Each row is a point on a landscape with many peaks, with its height.
A climber steps from a point to the highest of its 2 nearest points, and stops where none of them is higher. Distance is the straight distance between rows; heights are no part of it.
z306: [149 149 137 161 173 105 154 123 160 163 157  70 178 157 141 160 158  93
 115 145  83 156 153]  h=261
z43: [122 182  59 119  99 153 109 139 101 126 136 146  86 131 115 139 125  92
 146 127  89 101 131]  h=359
z277: [ 92 150 125  80 106 181  67 100 104 165 122 132 161 151 141 129 122 157
 123 118 115 160 154]  h=468
z919: [108 110 110 127  52 169  99 112  75 146 114 147 151 132 120  80 125 159
 126 109 158 171 108]  h=73
z241: [107 112 120  81 126 129 151  82 135 137 159 149 156 124 138 162 150 102
 172 113 124 124 127]  h=508
z256: [178 142 143 170  36 107 103  90 107 149 114 158 114  96 108 125 112 125
 166 111 137 163  91]  h=86
z229: [119 202 159 137 112 109 143 182  83  97 108 102 124 134 147  50  91 129
  80 200 136 102 167]  h=350
z326: [162  76 174 129 139  90 112 184 134 105 125 102 120 163  98 100 126 146
 136 116 161 139 164]  h=573
z716: [210 137 146 145  74  86 100 120 137 145 134 167  88 112 112 165 110 119
 173 130 117 122 110]  h=96
z130: [127 114 153 158  89 123 149 152 119 121  91  91 187 161 156  98  95 157
  64 163 148 163 158]  h=111
z875: [151  97  84 132 150 166 116 197 120 114 146 103  94 106 140 106  98  95
 104 170 124 105 106]  h=65
z21: [ 87 102 141  97 152 164 145 112 122 140 144 115 168 149 112 106 168 180
 108 126 169 131  81]  h=636
z905: [116 104 113 144 134 138 213  80 135 125 122 158 158 138 154 167 143 156
  83 150 136 137  81]  h=222
z304: [137  66 120 111 141 133 121 128 154 116 124 165 100  96 110 151 141 136
 162 118 144  85 102]  h=422
z151: [109 158  91 110  69 169 134 155 114 144 123 147  71 174 115 111 103 110
 107 150  98 125 145]  h=339
z218: [ 96 137  93 155 109 141 218  74 140  98 106 155 132 113 147 178 140 101
  97 117 110 162 106]  h=246
z570: [139 158 174 111 135 137 105 139  60 141 148 146 148 129 157  50 110 176
 123 156 160 111 101]  h=471
z660: [112 162 168 126 163  93 168 115 146 169 145  92 158 169 126 141 141 111
  89 166 112 150 130]  h=233
z813: [136  82 127  95 148 107  91 164 155 111 141 121  68 139 105 152 137  77
 166 110 110 120 186]  h=641
z105: [ 70 153  92 100 125 160 136 120 116 117 129 138 118 153  96  91 146 169
 119 104 140  88 111]  h=669
z452: [103  90 109 132 144 159 130 105 115 144 155 126 152 111 114 120 169 130
 133 104 157 160  68]  h=700
z972: [112 127 181  97 110  90 166 107  98 181 145 185 106 161 143 110  98 126
 132 133 136 153 152]  h=115
z425: [157  54 165 131 136 125 154 113 151 100 154 146 157 166 120 150 183 139
 173 104 123 151 153]  h=498
z322: [177 107 132 156  79 127 109 117 182 146 103 142 113  92 108 187  96 137
 137 149 118 115  94]  h=109
z155: [137  94 121 134 136 138 120 116 176 116 155  63 169 119 127 167 211  92
 174 128 113 132 130]  h=663
z162: [155 100 106 144 146 146 112 193 137  98 124 104 139 146 141 128 105 111
  96 162 106 121 165]  h=76
z814: [133  93 106 173 154 133 167  96 157 101 111 160 169  93 173 182 144 164
 123 115 140 143 106]  h=206
z223: [158  97 135 149 147 131 108 157 102 113 116 126 136  91 153  91  62 128
  88 131 151 146 114]  h=423
z773: [173  90 120 191 166 137 128 157 190 113 134  93  90 115 175 175 208  92
 182 117  89 136 153]  h=467
z740: [ 33 171 115 107  58 155 179 147 107 128 114 110  82 150 122  51 116 137
 105 110 175 118 174]  h=293
z664: [131  60 171 124 131 134 155 113 188 139 137 129 133 171 115 177 155 118
 138 133  99 163 162]  h=537
z99: [125 155  97 120 178 136 124 126 146 127 147 133 115 101 136 173 140 109
 142 144 106  87 112]  h=357
z166: [149 117 160 195 134  81 158  99 162 134 100 129 144  96 126 164 113 132
 113  91 139 197 115]  h=160
z857: [101 161 120 123 112 116 116 110 120 102 103 117 145 122  69  96 159 183
 131 109 167  60  81]  h=643
z914: [160 146 123 178 176 110 136 142 128 153 172  91 132 127 144 143 150  92
 125 125 114 183 112]  h=289
z614: [105 169 147 145 111 105 164 121 116 156 126 104 145 146 116 104 133 120
  93 180 142 134 107]  h=208
z412: [107 206  77  93 155 151  99 130  87 120 149 163 101 157 127 125 138 142
 133 126  86  69 134]  h=376
z142: [116 121 108 131 138 105 109 128 191 102  79 124  93  56 108 184 107 103
 156  96 136 115 133]  h=314
z733: [104 168 124  88  90 124 118 146  80 171 140 120  91 113 133  47  79 112
 141 150 144  98 130]  h=399
z898: [113 171 176  67 192 152 114 154 129 162 144 105  99 149 132 113  82 107
  78 173  94 125 147]  h=106
z107: [142  95 161 132 118  91 105 140 112 102 134 109 162 157 112 107 147 126
 146  94 146 175 176]  h=640
z886: [208 114 117 201 123 123 123 145 180 121 118  85 157 125 152 185 152 127
 152 131  85 136 158]  h=382
z124: [ 90 137 116  59 129  90 161  84  96 150 160 161 143 107 136 113 122  87
 176  98 146  99 120]  h=466
z192: [ 60 120  79 113 168 140 114 125 141 113 104 129  86 104 103 144 116 104
 108  80 127 124 146]  h=629
z120: [105 147  85 169 176 116 190 116 156  87  95 145 129 120 160 196 130 119
  80 127 107 146 136]  h=278
z939: [134 145 112 124 122 146 117 145  44 133 169 158 139 154 147  69 147 143
 139 130 155 134  99]  h=493
z267: [146  87 168 143  86  99 144  86 144 163 110 149 147 119 120 149 103 133
 117 117 140 173 115]  h=138
z583: [119 117 106  74 119 119 139 131  73 119 148 172 136 120 153  84 100 118
 168 103 166  91 129]  h=436
z246: [125  79 118 145 135 125 120 121 182  83  96 162  92  94 133 185 151 110
 172  94 116 117 153]  h=380
z607: [151 161 144 128 149 114 103 139 135  91 110 123 154 121  92 130 143 187
 123 158 138  54  96]  h=560
z865: [165  86 168 128 128  88 174  93 126 124 174 169 131 138 121 140 167 121
 181 104 140 137  97]  h=469
z366: [ 73 187 154  63  80 165  73  88 108 181 106 138 143 139 152 103  99 188
 144 107 147 115 173]  h=448
z720: [142  78  87 147 115 174 158 134 119 124 166 139 109 115 119 130 168 105
 146 128 134 150  65]  h=644
z447: [170  92 118 207 122 156 148 138 183  97 130 114 117 134 147 181 199 118
 154 141  91 150 123]  h=421
z551: [137 214 150 101 101 126  90 166  63 136 136 114 115 123 152  56  87 129
 130 185 122  89 148]  h=383
z35: [109 204 139 103 149 103  82 102 105 110  79 164 113 104 121 115  67 150
 101 117 110  71 150]  h=414
z484: [ 71 148  56 114 146 161 100 100 117  98 103 162 101 106 103 118 133 161
 129  58 126  96 130]  h=607
z842: [119 120 135 133 179 119 123 150 136 102 110 134 110 120  82 115 125 162
 104 136 152  84  90]  h=509
z747: [171 139 162 139 135 115 101 136  80 120 113 135 178 106 171  76  73 153
 108 150 138 126 129]  h=446
z238: [136 118 164  96 138  76 109 104 145 126 134 120 146 115  90 134 147 136
 165 111 155 104 113]  h=490
z584: [133 136  89 166 155 142 157 129 165  82  94 111 177 127 166 186 134 153
  72 168 101 107 131]  h=311
z71: [102  83  97 119 198 129 103 172 148 104 125 120  89 112 137 138 113  75
 122 110 120 133 170]  h=730
z324: [ 55 108 112  90 129 171 157 107 147 153 133 107 101 148  79  95 157 154
 102 103 150 123  87]  h=597
z168: [143 129 151 133 140  86  78 103 170 136 107 110 135  65  95 160 115 123
 152  94 148 127 108]  h=409
z269: [191 141 102 197 111 120 146 140 148  95 109 114 191 133 160 174 131 152
 111 149 100 122 142]  h=345
z372: [182  89 124 157 185  99 113 173 140 118 161  87  99 122 167 155 175  86
 165 106 103 128 169]  h=531
z613: [139 160 200 102 169 113  75 154 109 156 127 127  97 146 117  91  74 127
 101 150 117 144 151]  h=114
z573: [146  95 118 195 140 100 182 120 177  85  99 131 146 101 147 171 137 120
 132  91 123 174 144]  h=186
z508: [152 167 105 153 202 135 119 141 138 144 156 115 121  82 169 159 132 110
 144 139 115 144  94]  h=320
z885: [ 80 137 139  80 154 195 158 112 102 136 135 150 155 183 157 117 149 208
  89 137 155 127 107]  h=577
z666: [150 135 145 153  67 113  86 117  77 158 111 149 133 123 115  89 104 155
 134 127 158 154 104]  h=79
z323: [ 58 182  90  95  64 177 154 152 101 130 125 133  86 186 125  89 130 131
 111 113 121 121 173]  h=318
z541: [ 99 106  92  71  93 200  81 127 133 129 140 104 169 144 130 143 163 130
 155 120 120 142 159]  h=512
z84: [130 118 113 114 147 101 152 104 155  96 164 105 148  92 132 171 191  81
 200 103 126 118 115]  h=576
z143: [ 92 162 135  80 172 182 133 161  92 131 123 117  81 139 141  69  67 113
  46 154 113 126 139]  h=95
z206: [183  88 176 135 107  89 138 107 187 177 135 124 131 112 122 169  95 117
 148 143 122 132 114]  h=124
z535: [168  97 141 129 181 103  72 186 145 133 155  71  78 130 120 127 140  79
 140 124 114 134 165]  h=586
z953: [ 92 151  98  98 134 167 150 125  67 137 156 161 165 177 170 103 148 151
 111 138 129 143 118]  h=526
z410: [140 158 120 181  72 116 160 117 139 161 123  81 140 112 117 134 126  78
  91 177 116 160  91]  h=182
z325: [ 97 179 146  76 126 145  74 100 105 128  93 150 135 112 128  85  78 199
 126 104 142  74 139]  h=431
z104: [127 213 114 134 160 100 106 128 102 108 118 164  99 132 104 137 116 134
 122 124 111  86 121]  h=394
z129: [128  73 135 138 150 158 126  94 185 145 143 114 167 138 144 194 194 116
 150 136  86 147 148]  h=591
z536: [117  88 141  96  95 147  87 116 134 143 135 101 153 136  96 134 141 115
 160  97 128 178 152]  h=566
z347: [124 144 103  91  79 121 121 131  93 132 143 134 117 112 119  71 105 124
 157 124 155  64  94]  h=416
z834: [141 144 140 211  51 107 165 111 114 127 114 116 129 147 109 118 127  83
  95 148 113 207 131]  h=159
z424: [144 108 133 144 138 109 159 147 138 114 114 100 177 158 168 133  91 129
  86 154 115 134 175]  h=91
z436: [151  95 167  95 148  92  98 164 130 110 124 145 114 125 103 105 103 161
 142 123 163  89 129]  h=534
z910: [138 134 198 114 142  83 106 112 114 180 121 167 119 141 128 123  78 155
 115 133 135 150 147]  h=123
z902: [117 139 135 187  61  93 162 136 113 115  93  79 175 143 126  97 130 108
  80 151 141 185 156]  h=136
z906: [156  90 144 117  95 122 141 101 117 130 146 184  85 119  82 123 147 138
 186 102 146 108  78]  h=447
z371: [122 123  84 110 139 173 116 180 136 145 134 124  38 123  93 110  90 104
 108 156 113  76  98]  h=57

Where does a climber stop that starts at each point below?
z246 | z155
z551 | z155
z747 | z452
z716 | z71
z323 | z107
z371 | z107
